Each row is a point on a landscape with many valleys, with its height.
A ball rolls from a point to the lowest of its 2 nearest points, and stops where none of them is lower. Distance is the straight distance between rows; heights are no part of it.
nom:  -5  13  -4  21  -2 -11  13   5 -12   4   8   0 -12  -6 -13  14 -11   1  13   2  -2 -16 -11 -12  12 -11  -9  14 -10   2  12 -16  10 -20   6 -15  -2  -9 -15  height 216
miva:  10 -11  -8 -15   6  -8   6  -2  16 -15  14  -9 -23   1   6   1  15 -20  -8   8   5  10  33  10 -15   5   5  19   5  11 -17 -10  -6  35  14   1  -5  -4   9  height 264
nad:  16 -31  10   1   3   7  -4  -8  -2   2  10  -4 -11   4 -10  -5 -14  -5  -6  15   9  17   4  -1 -12 -13  21 -21   9 -13  -9  12  20  -8   4  13 -18 -10 -19  height 642
pimas:  17 -16  12 -14 -13   3 -20  -4  16  10  -4  -7 -20  -6   8 -19  -3  -2 -13  -8   5  12  13   0  -7  -2  10  -8   1 -19 -17  16  -7  12  -2  15   5   2   4  height 386
Bofa: -15  13   4   6  -7  14   0  -5 -12   1  -7  12   5   3   2  -3  -3  -9   1 -17 -10   6 -14   4 -21  28   0  -2   0   1  -1  17  -9  -7   7  -2 -16  26  16  height 477
gaz:  18  -7   5  -6 -17  16 -33  -7  14  -6  -4   6   3  -6   3 -20  -2  -6 -16   3  -6   7   1  -2 -12  17  -6  -2  11   7 -13   0  17  -6   2   1  12  20  -5  height 358
zatug: -14  -5   3   8   8  12   0  12  -2  -3   6   7  16  -1  21 -11  -3 -23   5   8  -9 -25  -1  22  10  16 -11   8  -2   5  18   3  -5  13  -2   9 -10  28  -4  height 256
kala:  10 -11  -5  -5   6  -3   1 -16  -6 -15  -3 -15  -9 -16  -9  23   0  19 -13  -2  14   6 -13  -4   2 -15   1  -4   7  28  -2 -17  16 -17   7 -13  18 -28 -12  height 290
zaled: -13  -5   9 -16  13   6  10  14 -14 -22 -12  -8  23  12  23   3  18  13   4  -3  -2   3 -13  31   9  14  10 -19  18  19  13   9 -19   9  -1   9 -10  -6  17  height 296
Gok:   4   5   0   7  -8  -9  -8   6   9  20   4  15  -8  -1  -8 -15 -13  -4   5   1   1 -10  10 -16   5 -16  -4   3 -21 -31   3   3  -3   2  -8   7  -2   7  -4  height 539
favul:   8 -15  19  -5   0   0  -2  -3  -7  -2  -5 -18 -25  -4  -3  -8  -8   3  -2 -10  10   4 -11   4   0  -5  18 -18   9  -4  -5  14  -2 -10   6   9   1 -19  -7  height 444
gures:  -8  -1  -8   8   3  14  17  -4   9  -9   9  15  -9  -2  -6   9   0 -17   9  10 -16   4   2  13 -15  17 -11  25   1  18 -15   5  15   4  11  -2 -17  24  -5  height 612
let:   8 -27  11  -4  15  -4  16  -3  -8   6  15 -13 -15   9 -13   0 -10  -1   4  16  14  17   6  -3  -6 -23  24 -22   5 -18  -2  12  10   0  -3  16 -21 -21 -13  height 606
zod:  -1  17  -3   0  -8 -17   5  -1  -4  15  -1  -5 -17  -9  -9  -1 -10   8   4 -18  13  -5  -1 -22   3 -12  -3  10 -12  -9  -1  -1  -9  -1  -4  -5   2  -6   2  height 206
Fuf:   6 -11  17  -6   5  -5   5  -1 -15  -1  -6 -19 -14   5  -7  -3   2  11  10  -8  13  17 -18   2   8 -11  17 -30   3  -9   0  15  -5 -15  -2  10  -1 -24  -7  height 496
fubi:   4 -10  -9  10   9   2 -12   2  15   5   2   4  26   0   9  -2   3   5  -1  25  -6 -15  11  14  19   2  -8  -8  11  13   3 -24  12   5 -13  -6  33 -12 -10  height 653
Sunin:   8 -22  13  -9  16   0  12  -2 -15  -6   3 -13 -10  11 -12  10   7  10  12   5  10  24  -9   0   4 -18  16 -33   2  -8  -1  10   4  -8  -7  13 -10 -23  -6  height 552
Zepuf:   0  -2 -23 -17   9   3  14 -16  20 -17  10   2  -6   9  -2  16  17 -11  -1   1   1  22  29   7 -21   4   2  16   0  16 -11 -10  -2  35  19  -3   3  -5  14  height 319
Bos: -15 -15   1  -7  14  23  13  -6  -3 -19   1   1   7   8  14   2   3  -5   2   1  -8   7 -10  36 -10  24   4  -6  14  23   0  12  -1  12   3   6 -14  18   5  height 474
simo:  -7   8  15   9  -6  12 -10  -1 -18   4 -10  10   2   4  -5 -21 -10 -15   1 -19  -5   3 -20  -2  -9  17  -1 -18  -4  -7  -1  17  -6 -20   0   0  -3  17   3  height 426
segu:  -2  15  -4 -18  -6   3  -7   0   2  -8 -20   5  32  11  13  10  22  26  -5 -13  -8  13   1   3  -5  13   9  -9   7   2   6  10 -13   4  -8   1  11   5  35  height 720
Fanad:   6  -7  -6  -5  -2   4 -13 -14   0 -10  -9  -9   9 -17  -2   6   0  18 -20  -5   9   0 -10   2   1  -2  -2  -9  19  29   1 -18  13 -18   3 -13  31 -15  -9  height 186
Bakud:  -6  22  -5 -11  -7   0 -11 -10   0   5 -17  10  23   8   8   1   7  15 -12 -22  -5  11   2 -10 -13  15   5   1  -5  -8   1  11 -18   9  -5  -1   5  15  33  height 755
fige:   0  11  -8   4  -1   3   0 -11 -12   6  -3   7   9   3 -23  16   1  14   2  -6   0  20 -27 -19   0  -8  -7 -16  -9  -2   3   3  18 -35  -8  -6   7  -2  -6  height 5
kan:  -3   8  -9  -2  11  -3  -3  11   5  13   5  16  21  17 -10  22  11  10  13  18 -13  17  -7  -5  18 -10  -8 -11 -20 -16  -1  -2  13 -13 -23   1  -1  -4  -5  height 592
Rizag:   3  -8 -18   6   7   6  -6 -10  18  -5   1   5  24   1   8   4   2   8  -3  20 -13  -5  14  27   1  12  -6  -3  18  16  -6 -13  17  19 -15  -9  23  -4  -1  height 685
ruka:  20 -14  -2 -15  -7  -7 -23  -7   8  -5  -6 -16  -9 -16   0  -3  -4  12 -27  -9  12   0   9  -8   1 -18  -1   2   8   9  -8 -11   5  -1   1  -5  22 -15  -8  height 287
tomi:  -7  14 -10   2   3  13   4 -13  -3  -4  -8   8  18  -1 -11  18   6  16   3  -1  -6  16 -26  -3  -2   7  -3 -13  -1  10   2  -2  14 -22  -5 -11  10   1  -1  height 152
nute:  -4   4  10 -10  -1 -13  20  11   3   0   4 -21 -34  -9  11 -11   1 -14   0  -5   6 -15  21   5  -2   3  11  27   6  -5  -8   2 -18  25  11   5 -10  -7   9  height 187
zesez:  15  -4 -18   8   7 -14   6  -8  20   2  21  14  -7   7 -15  26   0 -10  -2  27  -7   2  21  -2   2 -18  -8  27 -16   1 -12 -17  13   9   1   0  -7 -12 -11  height 19
rul:  17 -25  -1   9   9   1   5   0   9  -6  18   0 -10   5 -14  15  -7  -1  -6  32  -3  -9  11  17   6  -8  -3   9   2  18  -8 -17  23  12   0   1 -11 -20 -15  height 247
Gisi: -10  11   8  21 -11   8  -9   3  -9  -1  -9  10  18  -6  12 -13   0  -8  -3 -13  -3 -29  -4  -4  -8  20  -8  11   8   9  13   2  -8   2  11  -7   4  17   6  height 556
kip:  -4  -6  22   3   5   4  -5  14 -12  -7 -13 -15  10   2   8 -20   4   3   6  -4   6 -16 -17   8  25  -1   3 -27  12  -1  15  -5 -14 -17   0  -1  13 -19  -7  height 586
Bemos: -23   7   7 -13   9  -4  18  27 -21 -16 -12  -2  20   8  12  11  20   9  11  -8   0   2 -15  16  12   9   6 -11   5   4  10  16 -23   5   1   8 -20  -5  17  height 153
gibo:   0   6  10  14  -8 -10   1  18   1   4   9  -7 -16 -11   2 -13 -12 -16  14   7   0 -35  16  -7  13 -14  -4  22  -9 -16   8  -4  -5  10   4   2  -6  -3  -9  height 104
kefuz:  -7   7  -9 -14  -1   9  18 -23  -5  -8  -3  -1  -3   1 -10  25  10   5  -2 -16   2  27  -7 -10 -27   9  -2   5   3  14  -9   3   3  -5  17  -8   3   8  10  height 353
Nasis:  -1   6 -14  -5  -7   4 -13 -13   3  -7 -16   1  30  -9   2   5   3  25 -17  -6   1   0  -6  -4  -3   8   0  -8  17  22  11  -9   2 -12  -2 -12  32  -3   7  height 41
fipe:  13 -14  -1   6   3  -4  10  -5   9 -14  13  -4 -22  -5 -13  16   1  -5  -1  15   4   2   7   2  -6  -6  -2  17   2  21 -12 -17  19   5  15  -6  -5 -14 -11  height 303
fufon: -14  22  -6  12  -3  -4   6   2 -10   5   0  11   5  -4  -3   6   0  -1   8  -7  -4  -2  -9 -12  -5   7  -9   8 -11  -4   7  -2  -8  -4   0 -13  -9  11   8  height 414
Futi:   7 -10  10 -11  -2  -3   2  -6  -2  -6  -1 -20 -27  -8   2   3   1   3 -10 -12  12   8  -1  -4  -9  -2  11   1   8   3 -12   3  -3   0  11   2   5 -12   0  height 394
Pela:   0  -5   7  17   4   8  -9  10   3  10   3  17  15   6  -6  -9  -5  -8   4  18 -13 -23  -5   1  18  -4 -12  -8  -7 -10  11  -7   8 -20  -6   1   7   9 -15  height 695
Fumi:  -1  -3  -8  10   9  -8   9   9   9  -7  14  -2 -10  -4   6   7   1 -19   7  22  -5 -17  17  15   7  -2  -9  27  -7   6   2 -16   0  20   4  -1 -12  -3  -5  height 140
nutol: -13  13  20   7  -4  -4  20  12 -27   0  -1 -22 -27  -2  -2 -12 -14  -6  17 -16   6 -17 -21   2   8   1   9  -6   8   1   8  11 -10 -17   8   2 -13  -9  -3  height 179
povun:   4   8 -19   7   4 -17   3  -2   3  -3   1  -5   6 -14  -5  20  -2  13  -6   6   4  -9  -3  -8  19 -19 -12  15  -5  13   8 -31   6  -9   1 -20  16 -23 -11  height 352
Rogu:  20  -6  12   2 -22   6 -27   1   9  -1  -2   0 -14  -7  -3 -24  -8  -7  -9  -4  -1  -5   3 -12 -12   9  -3   8   4   0  -7   5   8  -4   7   1  -5  16 -11  height 396
sebo:   1  -4   0 -12   5  -8  10   7   8  -8   8 -12 -24  -5  12  -3  10 -19  -4   0   3  -2  25  10 -11   4   6  22   3  -1  -9  -2 -16  29  10   2  -9   2  10  height 226
noka: -15  -7   0 -16  13  10  18   4  -7 -23  -4  -5  10  15  17   9  20  13   6   0  -6   3  -2  32  -5  16   5  -6  12  24  10   7 -16  20   6   6 -13   0  20  height 390
led: -20  18  11   7   0  -6  24  18 -30   1  -2 -14 -11   3  -4  -4   1  -4  23 -14   7  -6 -25   0   6   5   3  -6   1  -6   9  12 -13 -13   1  -1 -20  -3   3  height 261
folim:  12 -16  14 -15  -4  -3  -9   1  12  14  -1 -14 -25   1  10 -22  -8   2  -6  -1  11   4  15   6   2 -12  19 -15  -2 -21 -10  17 -14  13  -3  23  -1 -13   3  height 424
soz:  -7  23 -16  -9  -6  -2  -1 -19  -1   8 -10  10   7   3  -5  11   1   8  -9 -23   1  20   1 -20 -22   8  -3  10 -11  -2  -8  10  -9   3  -2  -9  -1  20  24  height 783
Dalap: -21  25   7  12  -8  -9  14   5 -23   5 -10   0  -1   1   2  -1   0   3  12 -23   3 -13 -14  -9  -6  14   0   6   0   1   9   5 -17  -4   7  -9 -18   4  15  height 354
tulu:  12   6  -9   9  -8  -8 -20   2  11   1   2   3  10 -15   8  -9   2  -9 -11   4   2 -20  19 -10   8  -6 -14  23  -3  -6   3 -15  -2  16   1  -8  19   2  -2  height 582
luf: -12   7 -13 -10  19  -3  20   5   6  -4   8   3   9   9  -2  23  22   4  16  14  -5  21   5   0   6  -4  -5   3 -17  -3  -2  -8  -3  13  -6  -5  -8  -6   8  height 700
Libud:   1   8 -18  -2 -13   5 -18 -12  13  -3 -13  10  39  -2   7   1   2  18 -12   1  -4  -3  10   3  -6  14  -1  -5  19  13  12  -6   0   2  -7  -7  39  12  14  height 168
Kidi:   3   1  -8   7  -1  -3   4 -14 -12   9   3   1  -6   8 -28  17  -4  11   8  -4   4  25 -21 -22  -7 -16  -2 -14  -8 -14   1  14  16 -29  -6   4  -2  -4  -8  height 127
Biko:  -1   3  14 -11  -6   6  12  -6  -8  10  -7 -11 -29  -2   1 -10   1 -13  -5 -24   7  13  -1  -2 -19  20  12   1   6  -8 -19  24  -8   3  10  12 -12   9  16  height 561
pilu:   6  -2 -22   7  15 -14  14  -1  18  -7  19   5 -10   4  -6  19   7 -12   4  26  -5  -9  23   9   9 -12  -9  25 -12   8  -7 -25   3  22   2  -4  -5 -17  -3  height 83
desa:  -4  18  11  -2 -19 -10  20  -2 -11  15  -2  -6 -34  -5  -3 -15  -9 -10  -2 -25  12  -5   2 -11 -17  13   8  20   4  -1 -16  14  -3   6  10   6 -12   5  13  height 525
sig:  -3 -10   4  -5  14   8   0  -1  -5 -14  -4 -14   6  -2  11   4  12  13  -2   2   3   5 -11  17   6   4   8 -19  14  16   5  -9  -2   0  -1  -5   5 -21   4  height 460
zaf:  -6  12 -12  -7   9 -16   4  17   1   7   0   6  13   4  -7  25  18  17  10   2   2  25  -5 -16  17 -21  -7  -9 -21 -22  -5  -3   2  -1 -19  -3   4 -16   4  height 636
fek: -16  -7   6  13  12   9  15  13  -7 -11   8   0  -2  -4   9  -4 -10 -17  13   9  -8 -27 -12  28  10  17 -10  17   5  18  12  -3   6   3   5   1 -17  15 -13  height 243
kes:   3   0  19   4 -17   4 -16  -7 -11   7 -17   5  -6   0  -7 -28 -13  -2 -10 -25  11  -2 -17  -8  -4   6   1 -22   0  -7  -8  14  -5 -19   2   5  12   3  -3  height 371
zalo:  -8  18   9   4 -22  -7  13  -1 -15   2  -6  -9 -26 -11  -1  -4  -8  -6  -5 -26   9 -12  -1 -13 -13  14   1  27  10  11  -8   1  -4   2  16  -7 -13   4   6  height 497
giso:  -3  25 -16   7  -6 -17  -3  -2   1   6  -7   7  21  -7   8   3   5   7  -2 -14   3 -14  13 -19   4  -5 -12  25 -12  -7  12  -9 -22  20  -2 -14   5   4  17  height 624
fiva:  -1   3   4  21  -6 -14   2  13  -3   6   9  -3 -14  -5 -11   4 -18  -3   9  12  -2 -29   0 -12  15 -19  -4  16  -9  -9  15 -11   9 -12   7  -6  -6 -11 -20  height 163
rali: -10  12   9   9   2  -1   0  16 -14   3 -11  -3  18  -1   5 -10   5   3  11  -7   4 -16 -17  -6  19   2  -5 -11   0  -8  17  -4 -15  -6  -1  -7   4  -5  -1  height 631
nov:  -8  -1   2  15   3  -3  12  16   1  -8  15  -2 -11  -8   5  -1  -5 -25  14  19  -7 -30   9  18   8   5 -13  31  -3  11   7  -7   3  11   6   1 -19  11 -12  height 185
Gere:  -4  10  -9  -9  13 -13  14  11   0   7   5   0  -4   5  -7  18  19   7  16   3   1  22   1 -12   6 -11  -2  -1 -17 -17  -4   1  -8   4 -11  -3  -7  -6   6  height 671
megu:   7  -7  -2   7  -1 -17  26  -6  -5   8  16  -5 -26  -1 -25   9 -11   0   6   9  11   9   1 -22 -12 -29  10  11   5 -12  -2   7  22 -14   8   2 -13 -14 -17  height 139
Lili:  -4   2  -5  -1   3  -3 -14  14   7   7  -8   3  40  -1  12  -7  19  15   1   9   2  -7   6  -9  25  -4  -4 -15   3  -9  14 -19 -10   6 -14  -6  30  -5   4  height 587
met:  -8  26  -4   6  -8 -13  -3   6  -7   2 -14  10  30   1  11   4  13  17   3 -16  -2 -17   0 -16   2   5  -7  12  -4   0  16   1 -23  11  -1  -9   4   4  26  height 654
meb:  -7  13   0   0   7   8  -9  10  -2   9  -5  16  24   9   2  -8   6  -6  12   1 -11   9  -7  -2  13   4  -5 -18 -14 -20   5   7  -8  -8 -17   2  -1  15   5  height 508
rezik:  20 -11  -8  -7  -7 -12  -2 -15  10  16   7  -2 -18  -5 -19   7 -12   8 -11  -3  12  23  11 -26 -13 -27   6   0  -7 -16 -12  15  13  -6  -2   7  -1  -4 -10  height 280
luk:  -5   5  -3 -17   0  18  -8  -5   3  -7 -14   2  26  10  16   1  15  11  -4  -6  -8  22  -4  17  -7  17  13 -20  10   2   1  12 -10   2  -8   4   4   8  22  height 678
bugi: -15  25  -5  12   2   5  -3   6  -7   8  -5  20  27   5  -4   0   1  -2  15  -4  -8   0 -14 -11   1  11 -11  -6 -15  -9   9   2  -2 -12 -10  -9  -7  16   8  height 463
konav:  -6  10  12   2  -6 -14  14  17  -1   2   7 -19 -26 -13  11 -14  -8 -18  11   0   4 -30  14  -1   6  -7   4  28   0  -8   4   0 -16  18   9   2 -10  -5   1  height 147
zepon: -10  -9  20  -1  12  -1  16  16 -21 -12   7 -21 -20   1   7  -9 -13 -13  15   0   6 -17 -15  20  13   1  11  -8   4   4  13   6  -8  -9   6   9 -19  -4 -10  height 79
Pusa:   6  14 -18   0  -3 -14  -6  -1  10   2  -1  -1   4 -12   8   4   1  -1  -9  -3   4  -6  17 -12   4 -11 -10  23  -8  -8   3 -14 -14  18   1 -10  12  -2   7  height 601
febol:  13   7   2   7 -21   2 -10  -3   2  -2   3   6 -18 -12 -11  -6 -10  -8  -5  -4  -3   0  -4 -16 -15  10  -8  19  -1   7  -9   0  16 -10  11  -7  -9  19 -11  height 428
tav:  12 -18   9 -10   6  -7 -10   4   9  10  -1 -10 -13   2   5 -16  -4  10  -1   5   9   4   9   3  12 -22  17 -23  -6 -25   1   6 -11   7  -9  15   0 -21  -5  height 462
tiku:   7 -17   5 -12   8   2 -16   1   4  -7  -3 -17   6  -2  23  -8  10   6 -12   4   3   0   8  17   3   1   7 -19  15   3   2 -11  -8  13  -5   0  17 -17   7  height 391
goz:  10  -6  -7   0   3 -15   1  -3  -3 -10   1 -20 -13 -16  -8  17  -4  16 -11  -1  13  -9  -3  -8  13 -24  -1  10   2  16   3 -26   8 -10   9 -13  15 -32 -15  height 355
zafo:   5  -8   3   3  -3 -12  -9   6  11  19   2   1  -4   3  -8 -17 -12  11   2   7   8  -8   6 -14  14 -29   3 -14 -13 -34   7   0  -4  -3  -8   8   4 -15 -14  height 506
fet:  -7  18 -18   8   2 -11  18  -5  -8   0   3  -1  -1  -8 -14  26   1  13   5  -4   1   2 -12 -14   6  -9 -14  15  -9  12   8 -18   4 -16   7 -20   2 -10  -5  height 285
vozen:  -6  15   1   0  -6  -3   4  -1  -4  21   2  10 -17   0  -5  -8  -6 -13   8 -15   2  13   0 -13 -17  10   2   3 -17 -19 -11  22  -9   2  -7   6 -13  23  16  height 833
rara:  -3   8  -7   2   9   0  -4   9   2  19   8  18  11  16  -8   3   4  -6  15  11 -14  12   1  -9  11  -8  -6 -11 -26 -30   3  10   1  -8 -22   8 -12  13  -2  height 550
tipok:  -3  -3   4 -17   5  20  -3 -10  -4  -3 -10  -3   8  11  15  -2  11  -7  -5 -11  -9  26  -5  17 -11  21  11 -18   6  -4  -7  21 -15   4  -2   9  -9  17  20  height 639
Lobu: -19   7   8 -13   8  -5  19  21 -16  -4  -7 -12   4   8  13   0  13   1  12 -11   3  -1  -5  11   9  12   5  -2   2  -7   9  13 -31  13   2  10 -23   1  16  height 20
sosot:  27 -20  -3  -5  -8  -9 -23  -7  13  -8   3 -10 -11 -13 -11   3  -9  16 -24   7  11   2  13 -11   1 -24   1   5   5   9  -7 -14  22  -6   4  -3  11 -19 -21  height 234
laru:  -3 -20  13  -3  19   3   5  14  -9 -13  11 -12  -7   3  13  -4  -5 -10   7  11   2 -14  -6  26  17   0   5 -10   2   9  12  -7  -4   8  -5  11 -13  -4  -8  height 97
bagu:  -5  17  -3  -5  -2   1   0 -11  -8  14  -7   5  -5   5  -8   1   1   0   4 -22   3  27 -11 -16 -16   9   1  -8 -12 -14 -10  21 -10  -3  -8   2  -5  15  18  height 812
lituf:   8   6   9   2 -22  -4   4  -4  -8  -4   5  -9 -31 -11 -11  -2  -9  -5  -3 -14   7  -1  -9 -16 -15   7   0  20  10  14  -9   3  14 -12  16  -5 -12   8  -9  height 461
nusa: -13   9 -12 -13   4  13  22 -17  10 -12  -1   7   5  15  -6  24  18   6   9  -8  -6  28   5   2 -24  14   1   7   0  14  -3   7  -2  11  15  -5  -2   9  16  height 425
nav:  -6  12 -11  -1  -6  11   7 -22  -8  -6 -10   6   8  -7 -10  19  -2  12  -9 -12   1  16 -20  -9 -18   8  -5   2   2  21  -4  -1  11 -18   8 -15   8   7   3  height 266
nipu:  10  -8   2 -12 -12  16 -33  -9  13   2 -10   8  13  -1  11 -18  -1  -4 -20  -5  -6  13   6   1  -9  10   4 -20  10  -6  -9   3   3  -3  -9   6  24  15   6  height 310
biz:  11 -20  -4  -3  10  17 -13  -4  14  10   9  19  25  21   3   0  -6   0   1  24 -20   6   7  22  10  -3   3 -25  -4  -1  -7  -6  18  -4 -28  11   5   6 -10  height 719
Ser: -14  19   6  11  -6  -6  -4  13 -13   3 -16  13  39   5   9  -8  15  13   8 -13   2 -21 -11 -19  12   6  -2  -7   0   0  19   3 -18  -2  -3  -9   9   4  14  height 672
tikiv:   1   2 -13  -4  -9  14 -27  -9  16   3  -9  15  31   3  12  -9   3   5 -14   4  -7   7  13   3  -5  12   3 -13  11  -2   3  -6   4   4 -13  -1  36  21  12  height 248
vig:  11 -10   0  -5   0  -1   4  -9   6 -15   6  -9 -19  -8  -4  13   5  -2  -8   2   4  13   5  -2 -13  -5   3  12   3  14 -11  -8   9   4  14  -4   3  -8  -2  height 344
geso:   7 -14   4  -3  -3  19  -9  -5   9 -17   2  -4  -7  -4  12  -8   4 -12  -8  11  -5   5   7  24 -19  24  -3   6  15  21 -16   5  12  14   8   2  -8  15   0  height 554
sepiz:  20 -12 -10   5  -7 -14  -9 -10  10   3  10   2  -7  -4 -19  17 -13   7 -14  14   5   3   9 -17  -1 -23  -3  16  -5   2  -6 -11  27 -12   6  -2  -4 -13 -26  height 170
nopu:  -8  12 -31  -9   3   7  19 -21  20 -12   4  14   7  10  -8  25  14   1   3  -2  -7  23  15   0 -19   8  -3  21  -7  11  -7  -3   0  19  13  -9   4   8  12  height 378
vusif:   7   2  -4  -5   0 -27  32  -4   0   4  15 -10 -36  -4 -18   8  -4   2   5  -1  15   2  10 -22  -6 -31  11  20  -1  -6  -1   2   8  -2  10  -1  -3 -22  -7  height 58
lomak:  10 -10  -1 -11  -3  -2 -25  -5   8  -6  -8 -13   4 -11  16  -8   4   6 -21  -5   8  -2  10   7  -2   2  -1  -5  17   5  -2 -11  -2  10   2  -3  26  -9   4  height 343
bedip:  10 -21   4  -1   4  16 -21  -1   9   4   5  14   9  11   5 -13  -7  -9  -6  15 -15   8   6  13   2  -5   6 -24  -2 -12  -5   6  11  -7 -12  14   1   9  -9  height 692
dob:  -4 -11  10  -4  15   5  -2  14 -11 -13 -10  -9  22   2  12  -4  12  11   7   7   3   3 -17  18  22   3   5 -33  15  14  10 -10  -3 -12  -6   2   8 -24  -4  height 527
Vem:  -6  -3 -20   2  13   9   7  -8  15 -13   0   8  17   4  10   8   9   4  -2  16 -11  -1  14  27  -3  11  -7   7   7  15  -2  -6   3  24  -4  -9   6   2  12  height 713
kule:  -2   0   0  16   1  10  -4   4   1   9   8  19   5   4  -9   3 -11 -15   7  15 -18 -10  -6   5   3   6 -13   7 -11  -2   3   3  15 -17  -1   2 -12  18 -13  height 670
Kon:   1 -12  -5   2   8  22  10 -12  13 -14   7   8  -7   4  -6   9   2 -10   3  16 -12  12   5  19 -17  16  -7  12   5  24 -21   4  22  13   6  -1  -7  13  -5  height 588
Digab:   1 -20  12  10  12   4  -9  13   2   8   6  10  20  16   5 -16  -2  -8   4  25  -8 -24  -1  11  31 -11  -2 -20  -2  -8  13 -10   3 -13 -12  12   5   4 -19  height 721
vero:  11  -1   1  11 -14  -6 -22   6  15  13   4  13   1  -4  -3 -17 -10  -8  -6   6  -2 -17  16 -19   7 -14 -12  13 -13 -22   3  -7   1   2  -5  -1   9  10  -8  height 560
Kof:  -2 -10  11  -5  -2  18  -7   0  -4 -15  -3  -7  -2  -3  17 -11   4 -13  -9  -3  -3  -3  -5  28 -13  27   2   0  19  17  -4  10  -1   6  12   6 -10  15   4  height 526
mefi: -13  17   1  10  -7  14  -4   0  -6  -5 -10  17  22   5  12  -5   2  -5   1 -10 -15 -16  -3   8 -16  28  -6  10   4   8  13  13 -14   6   5  -3  -7  27  22  height 522
fuv:   5  -1  18   6 -21  -3 -13  -1  -9   6 -12   0 -10  -4 -14 -25 -18   5  -9 -18  17 -16 -13 -15   1  -8   0 -12   1  -5  -3  -1   0 -19   5   1  14  -3 -12  height 324
suzov:   9  -4  -7   6  -3  -8   8 -11  -5  16  11   1 -16  -1 -25  10 -12   6   0   0   7  21  -4 -25 -13 -24   6  -2  -5 -19  -3  12  18 -18  -1   8  -7  -2 -13  height 217
silit:   1  -1  13 -14  -3  10  -5 -10  -5   7 -17 -11  -9   2   8 -13   2  -4 -11 -22   2  20  -6   8  -7  17  12 -18   4 -10 -13  21 -16   3   1  14  -1   5  17  height 599
ruso:   7 -29   8   7  13   4   2  12   2  -7  19   0  -7   5   1   1 -14 -11   0  29  -4 -20   5  24  13  -5   0   2   1  11   5  -8  16   7  -5  10 -18  -7 -16  height 183
Zet:  -2  16  -5  -1 -10 -23  25   2  -3   4   7 -13 -33 -10 -10   4  -8  -1   2 -12  11  -8   6 -19   2 -17   1  26   0   1  -3  -8  -6   3   8  -9  -1 -14   0  height 135
maf:  -4  15   9   9 -22 -15  -1   2  -8  16  -4  -3 -21  -8 -10 -19 -23   5   5 -19  19 -22  -3 -22   0 -16  -4   4 -11  -5  -2   1  -2  -9   0   1   4  -5  -7  height 265
kam:   6 -17   1  -1  13   2 -11  10   9  14   9  14  26  20   9  -6   1  -2   6  28 -17  -9   9  16  26 -12  -5 -19  -8  -8   5 -14   5  -1 -26  12   5   2 -13  height 743
bel: -12   1  -5  18   8  17  16  -1  -3   1   9  15  -4   3 -14  13 -11 -14  14  14 -18  -3 -15  15  -3  14 -11   9  -7  12  -5   9  19 -16   1  -3 -18  18 -13  height 643
Vub: -10  -4  15   1   7   8  -1  15 -12  -5  -2  -3   8   4  18 -21  -3 -20   7  -4  -4 -17 -10  14  14  10   0  -6   0  -7  17  10 -18   3  -1  11  -9  17  -3  height 191
dab:   1   8  -4  -5   5   2 -15   9  10  10  -6  11  28   5   7  -8  11   5   5   5  -8   8   1  -9  17  -5  -4 -19  -7 -19   5  -8  -6  -2 -19  -1  16   4   6  height 547
Dud:  -2  -4 -10  -2  18   4   7  -2   8  -5   7   3   6   6   4  14  10   2   5  19  -8   6   8  14   5  -2  -4   0  -7   6  -3 -13   3  12  -9  -4   0  -7   3  height 729
dit:  14  -3 -12   9  -5  -4  -7 -11  17  10  15  19  -1   4 -18  19 -11  -4  -5  22 -12  10   9 -10  -5 -12  -9  18 -13  -7 -10  -3  24  -9  -1   0  -5   3 -17  height 99
gakol:  -2  -1  -7  11   7  -1  -8   7   7   3  -1   0  30  -5  13  -4  10   6   0  17  -4 -22   5   5  20   2  -9  -2   7   6  18 -19  -3   7  -3  -9  27  -7  -3  height 625
Bodal:  22  -9   1 -15 -14   0 -18 -12  13   9  -3   0 -18  -8  -7  -6 -11   4 -18 -12   8  20   9 -17 -15  -9   4  -1  -3 -10 -18  14   5   1  -1  10   5   8  -2  height 340
rebil: -14  14  12  20 -15   2 -12  -2 -17   3 -15  13  15  -3   5 -18  -7  -4  -4 -24   5 -26 -13 -18  -7  15  -5   0   3   8   4  -2  -7 -12   7 -11   8  15   3  height 583
savup:  16 -27   6   0  -3   7 -22  -4  10   6   7   5  -2   3  -4 -11 -10  -2 -12  12  -1  12   9  -3  -6 -14  12 -19   3 -20  -7   7  16  -7   0  12  -7  -4 -20  height 667
lomuv: -12   4  12  -5   3   3   8  12 -11   2  -6 -14  -5   0  17 -13  -1  -8   6 -12   1 -12  -2  11   7  13   3   0   0 -11  10  10 -26  12   0   7 -15   7   9  height 121

Two balls start at each pair of points below. Name the first point that both come to, or write none.
Bakud, vozen => Biko
Sunin, kan => zepon
Dud, nopu => none
Rizag, bedip => zepon
mefi, rebil => simo
rali, Gisi => none

For each start below, name the point where the ball stops.
Ser => zesez
nad => zepon
bagu => Nasis
desa => Nasis
Pusa => fige
folim => fige
Vem => zepon
Pela => Lobu
bugi => zepon
Kof => Lobu

Call two points neighbours if one is among the 2 nearest of the other. Go from one point of each pair to the other, from neighbour to neighbour, staying as low as possible. Name the highest point that can't be avoided.
zesez, Lobu => zatug
gibo, zesez => Ser
Nasis, fige => nusa
Lobu, zepon => kam
fige, vusif => suzov
Nasis, gibo => goz
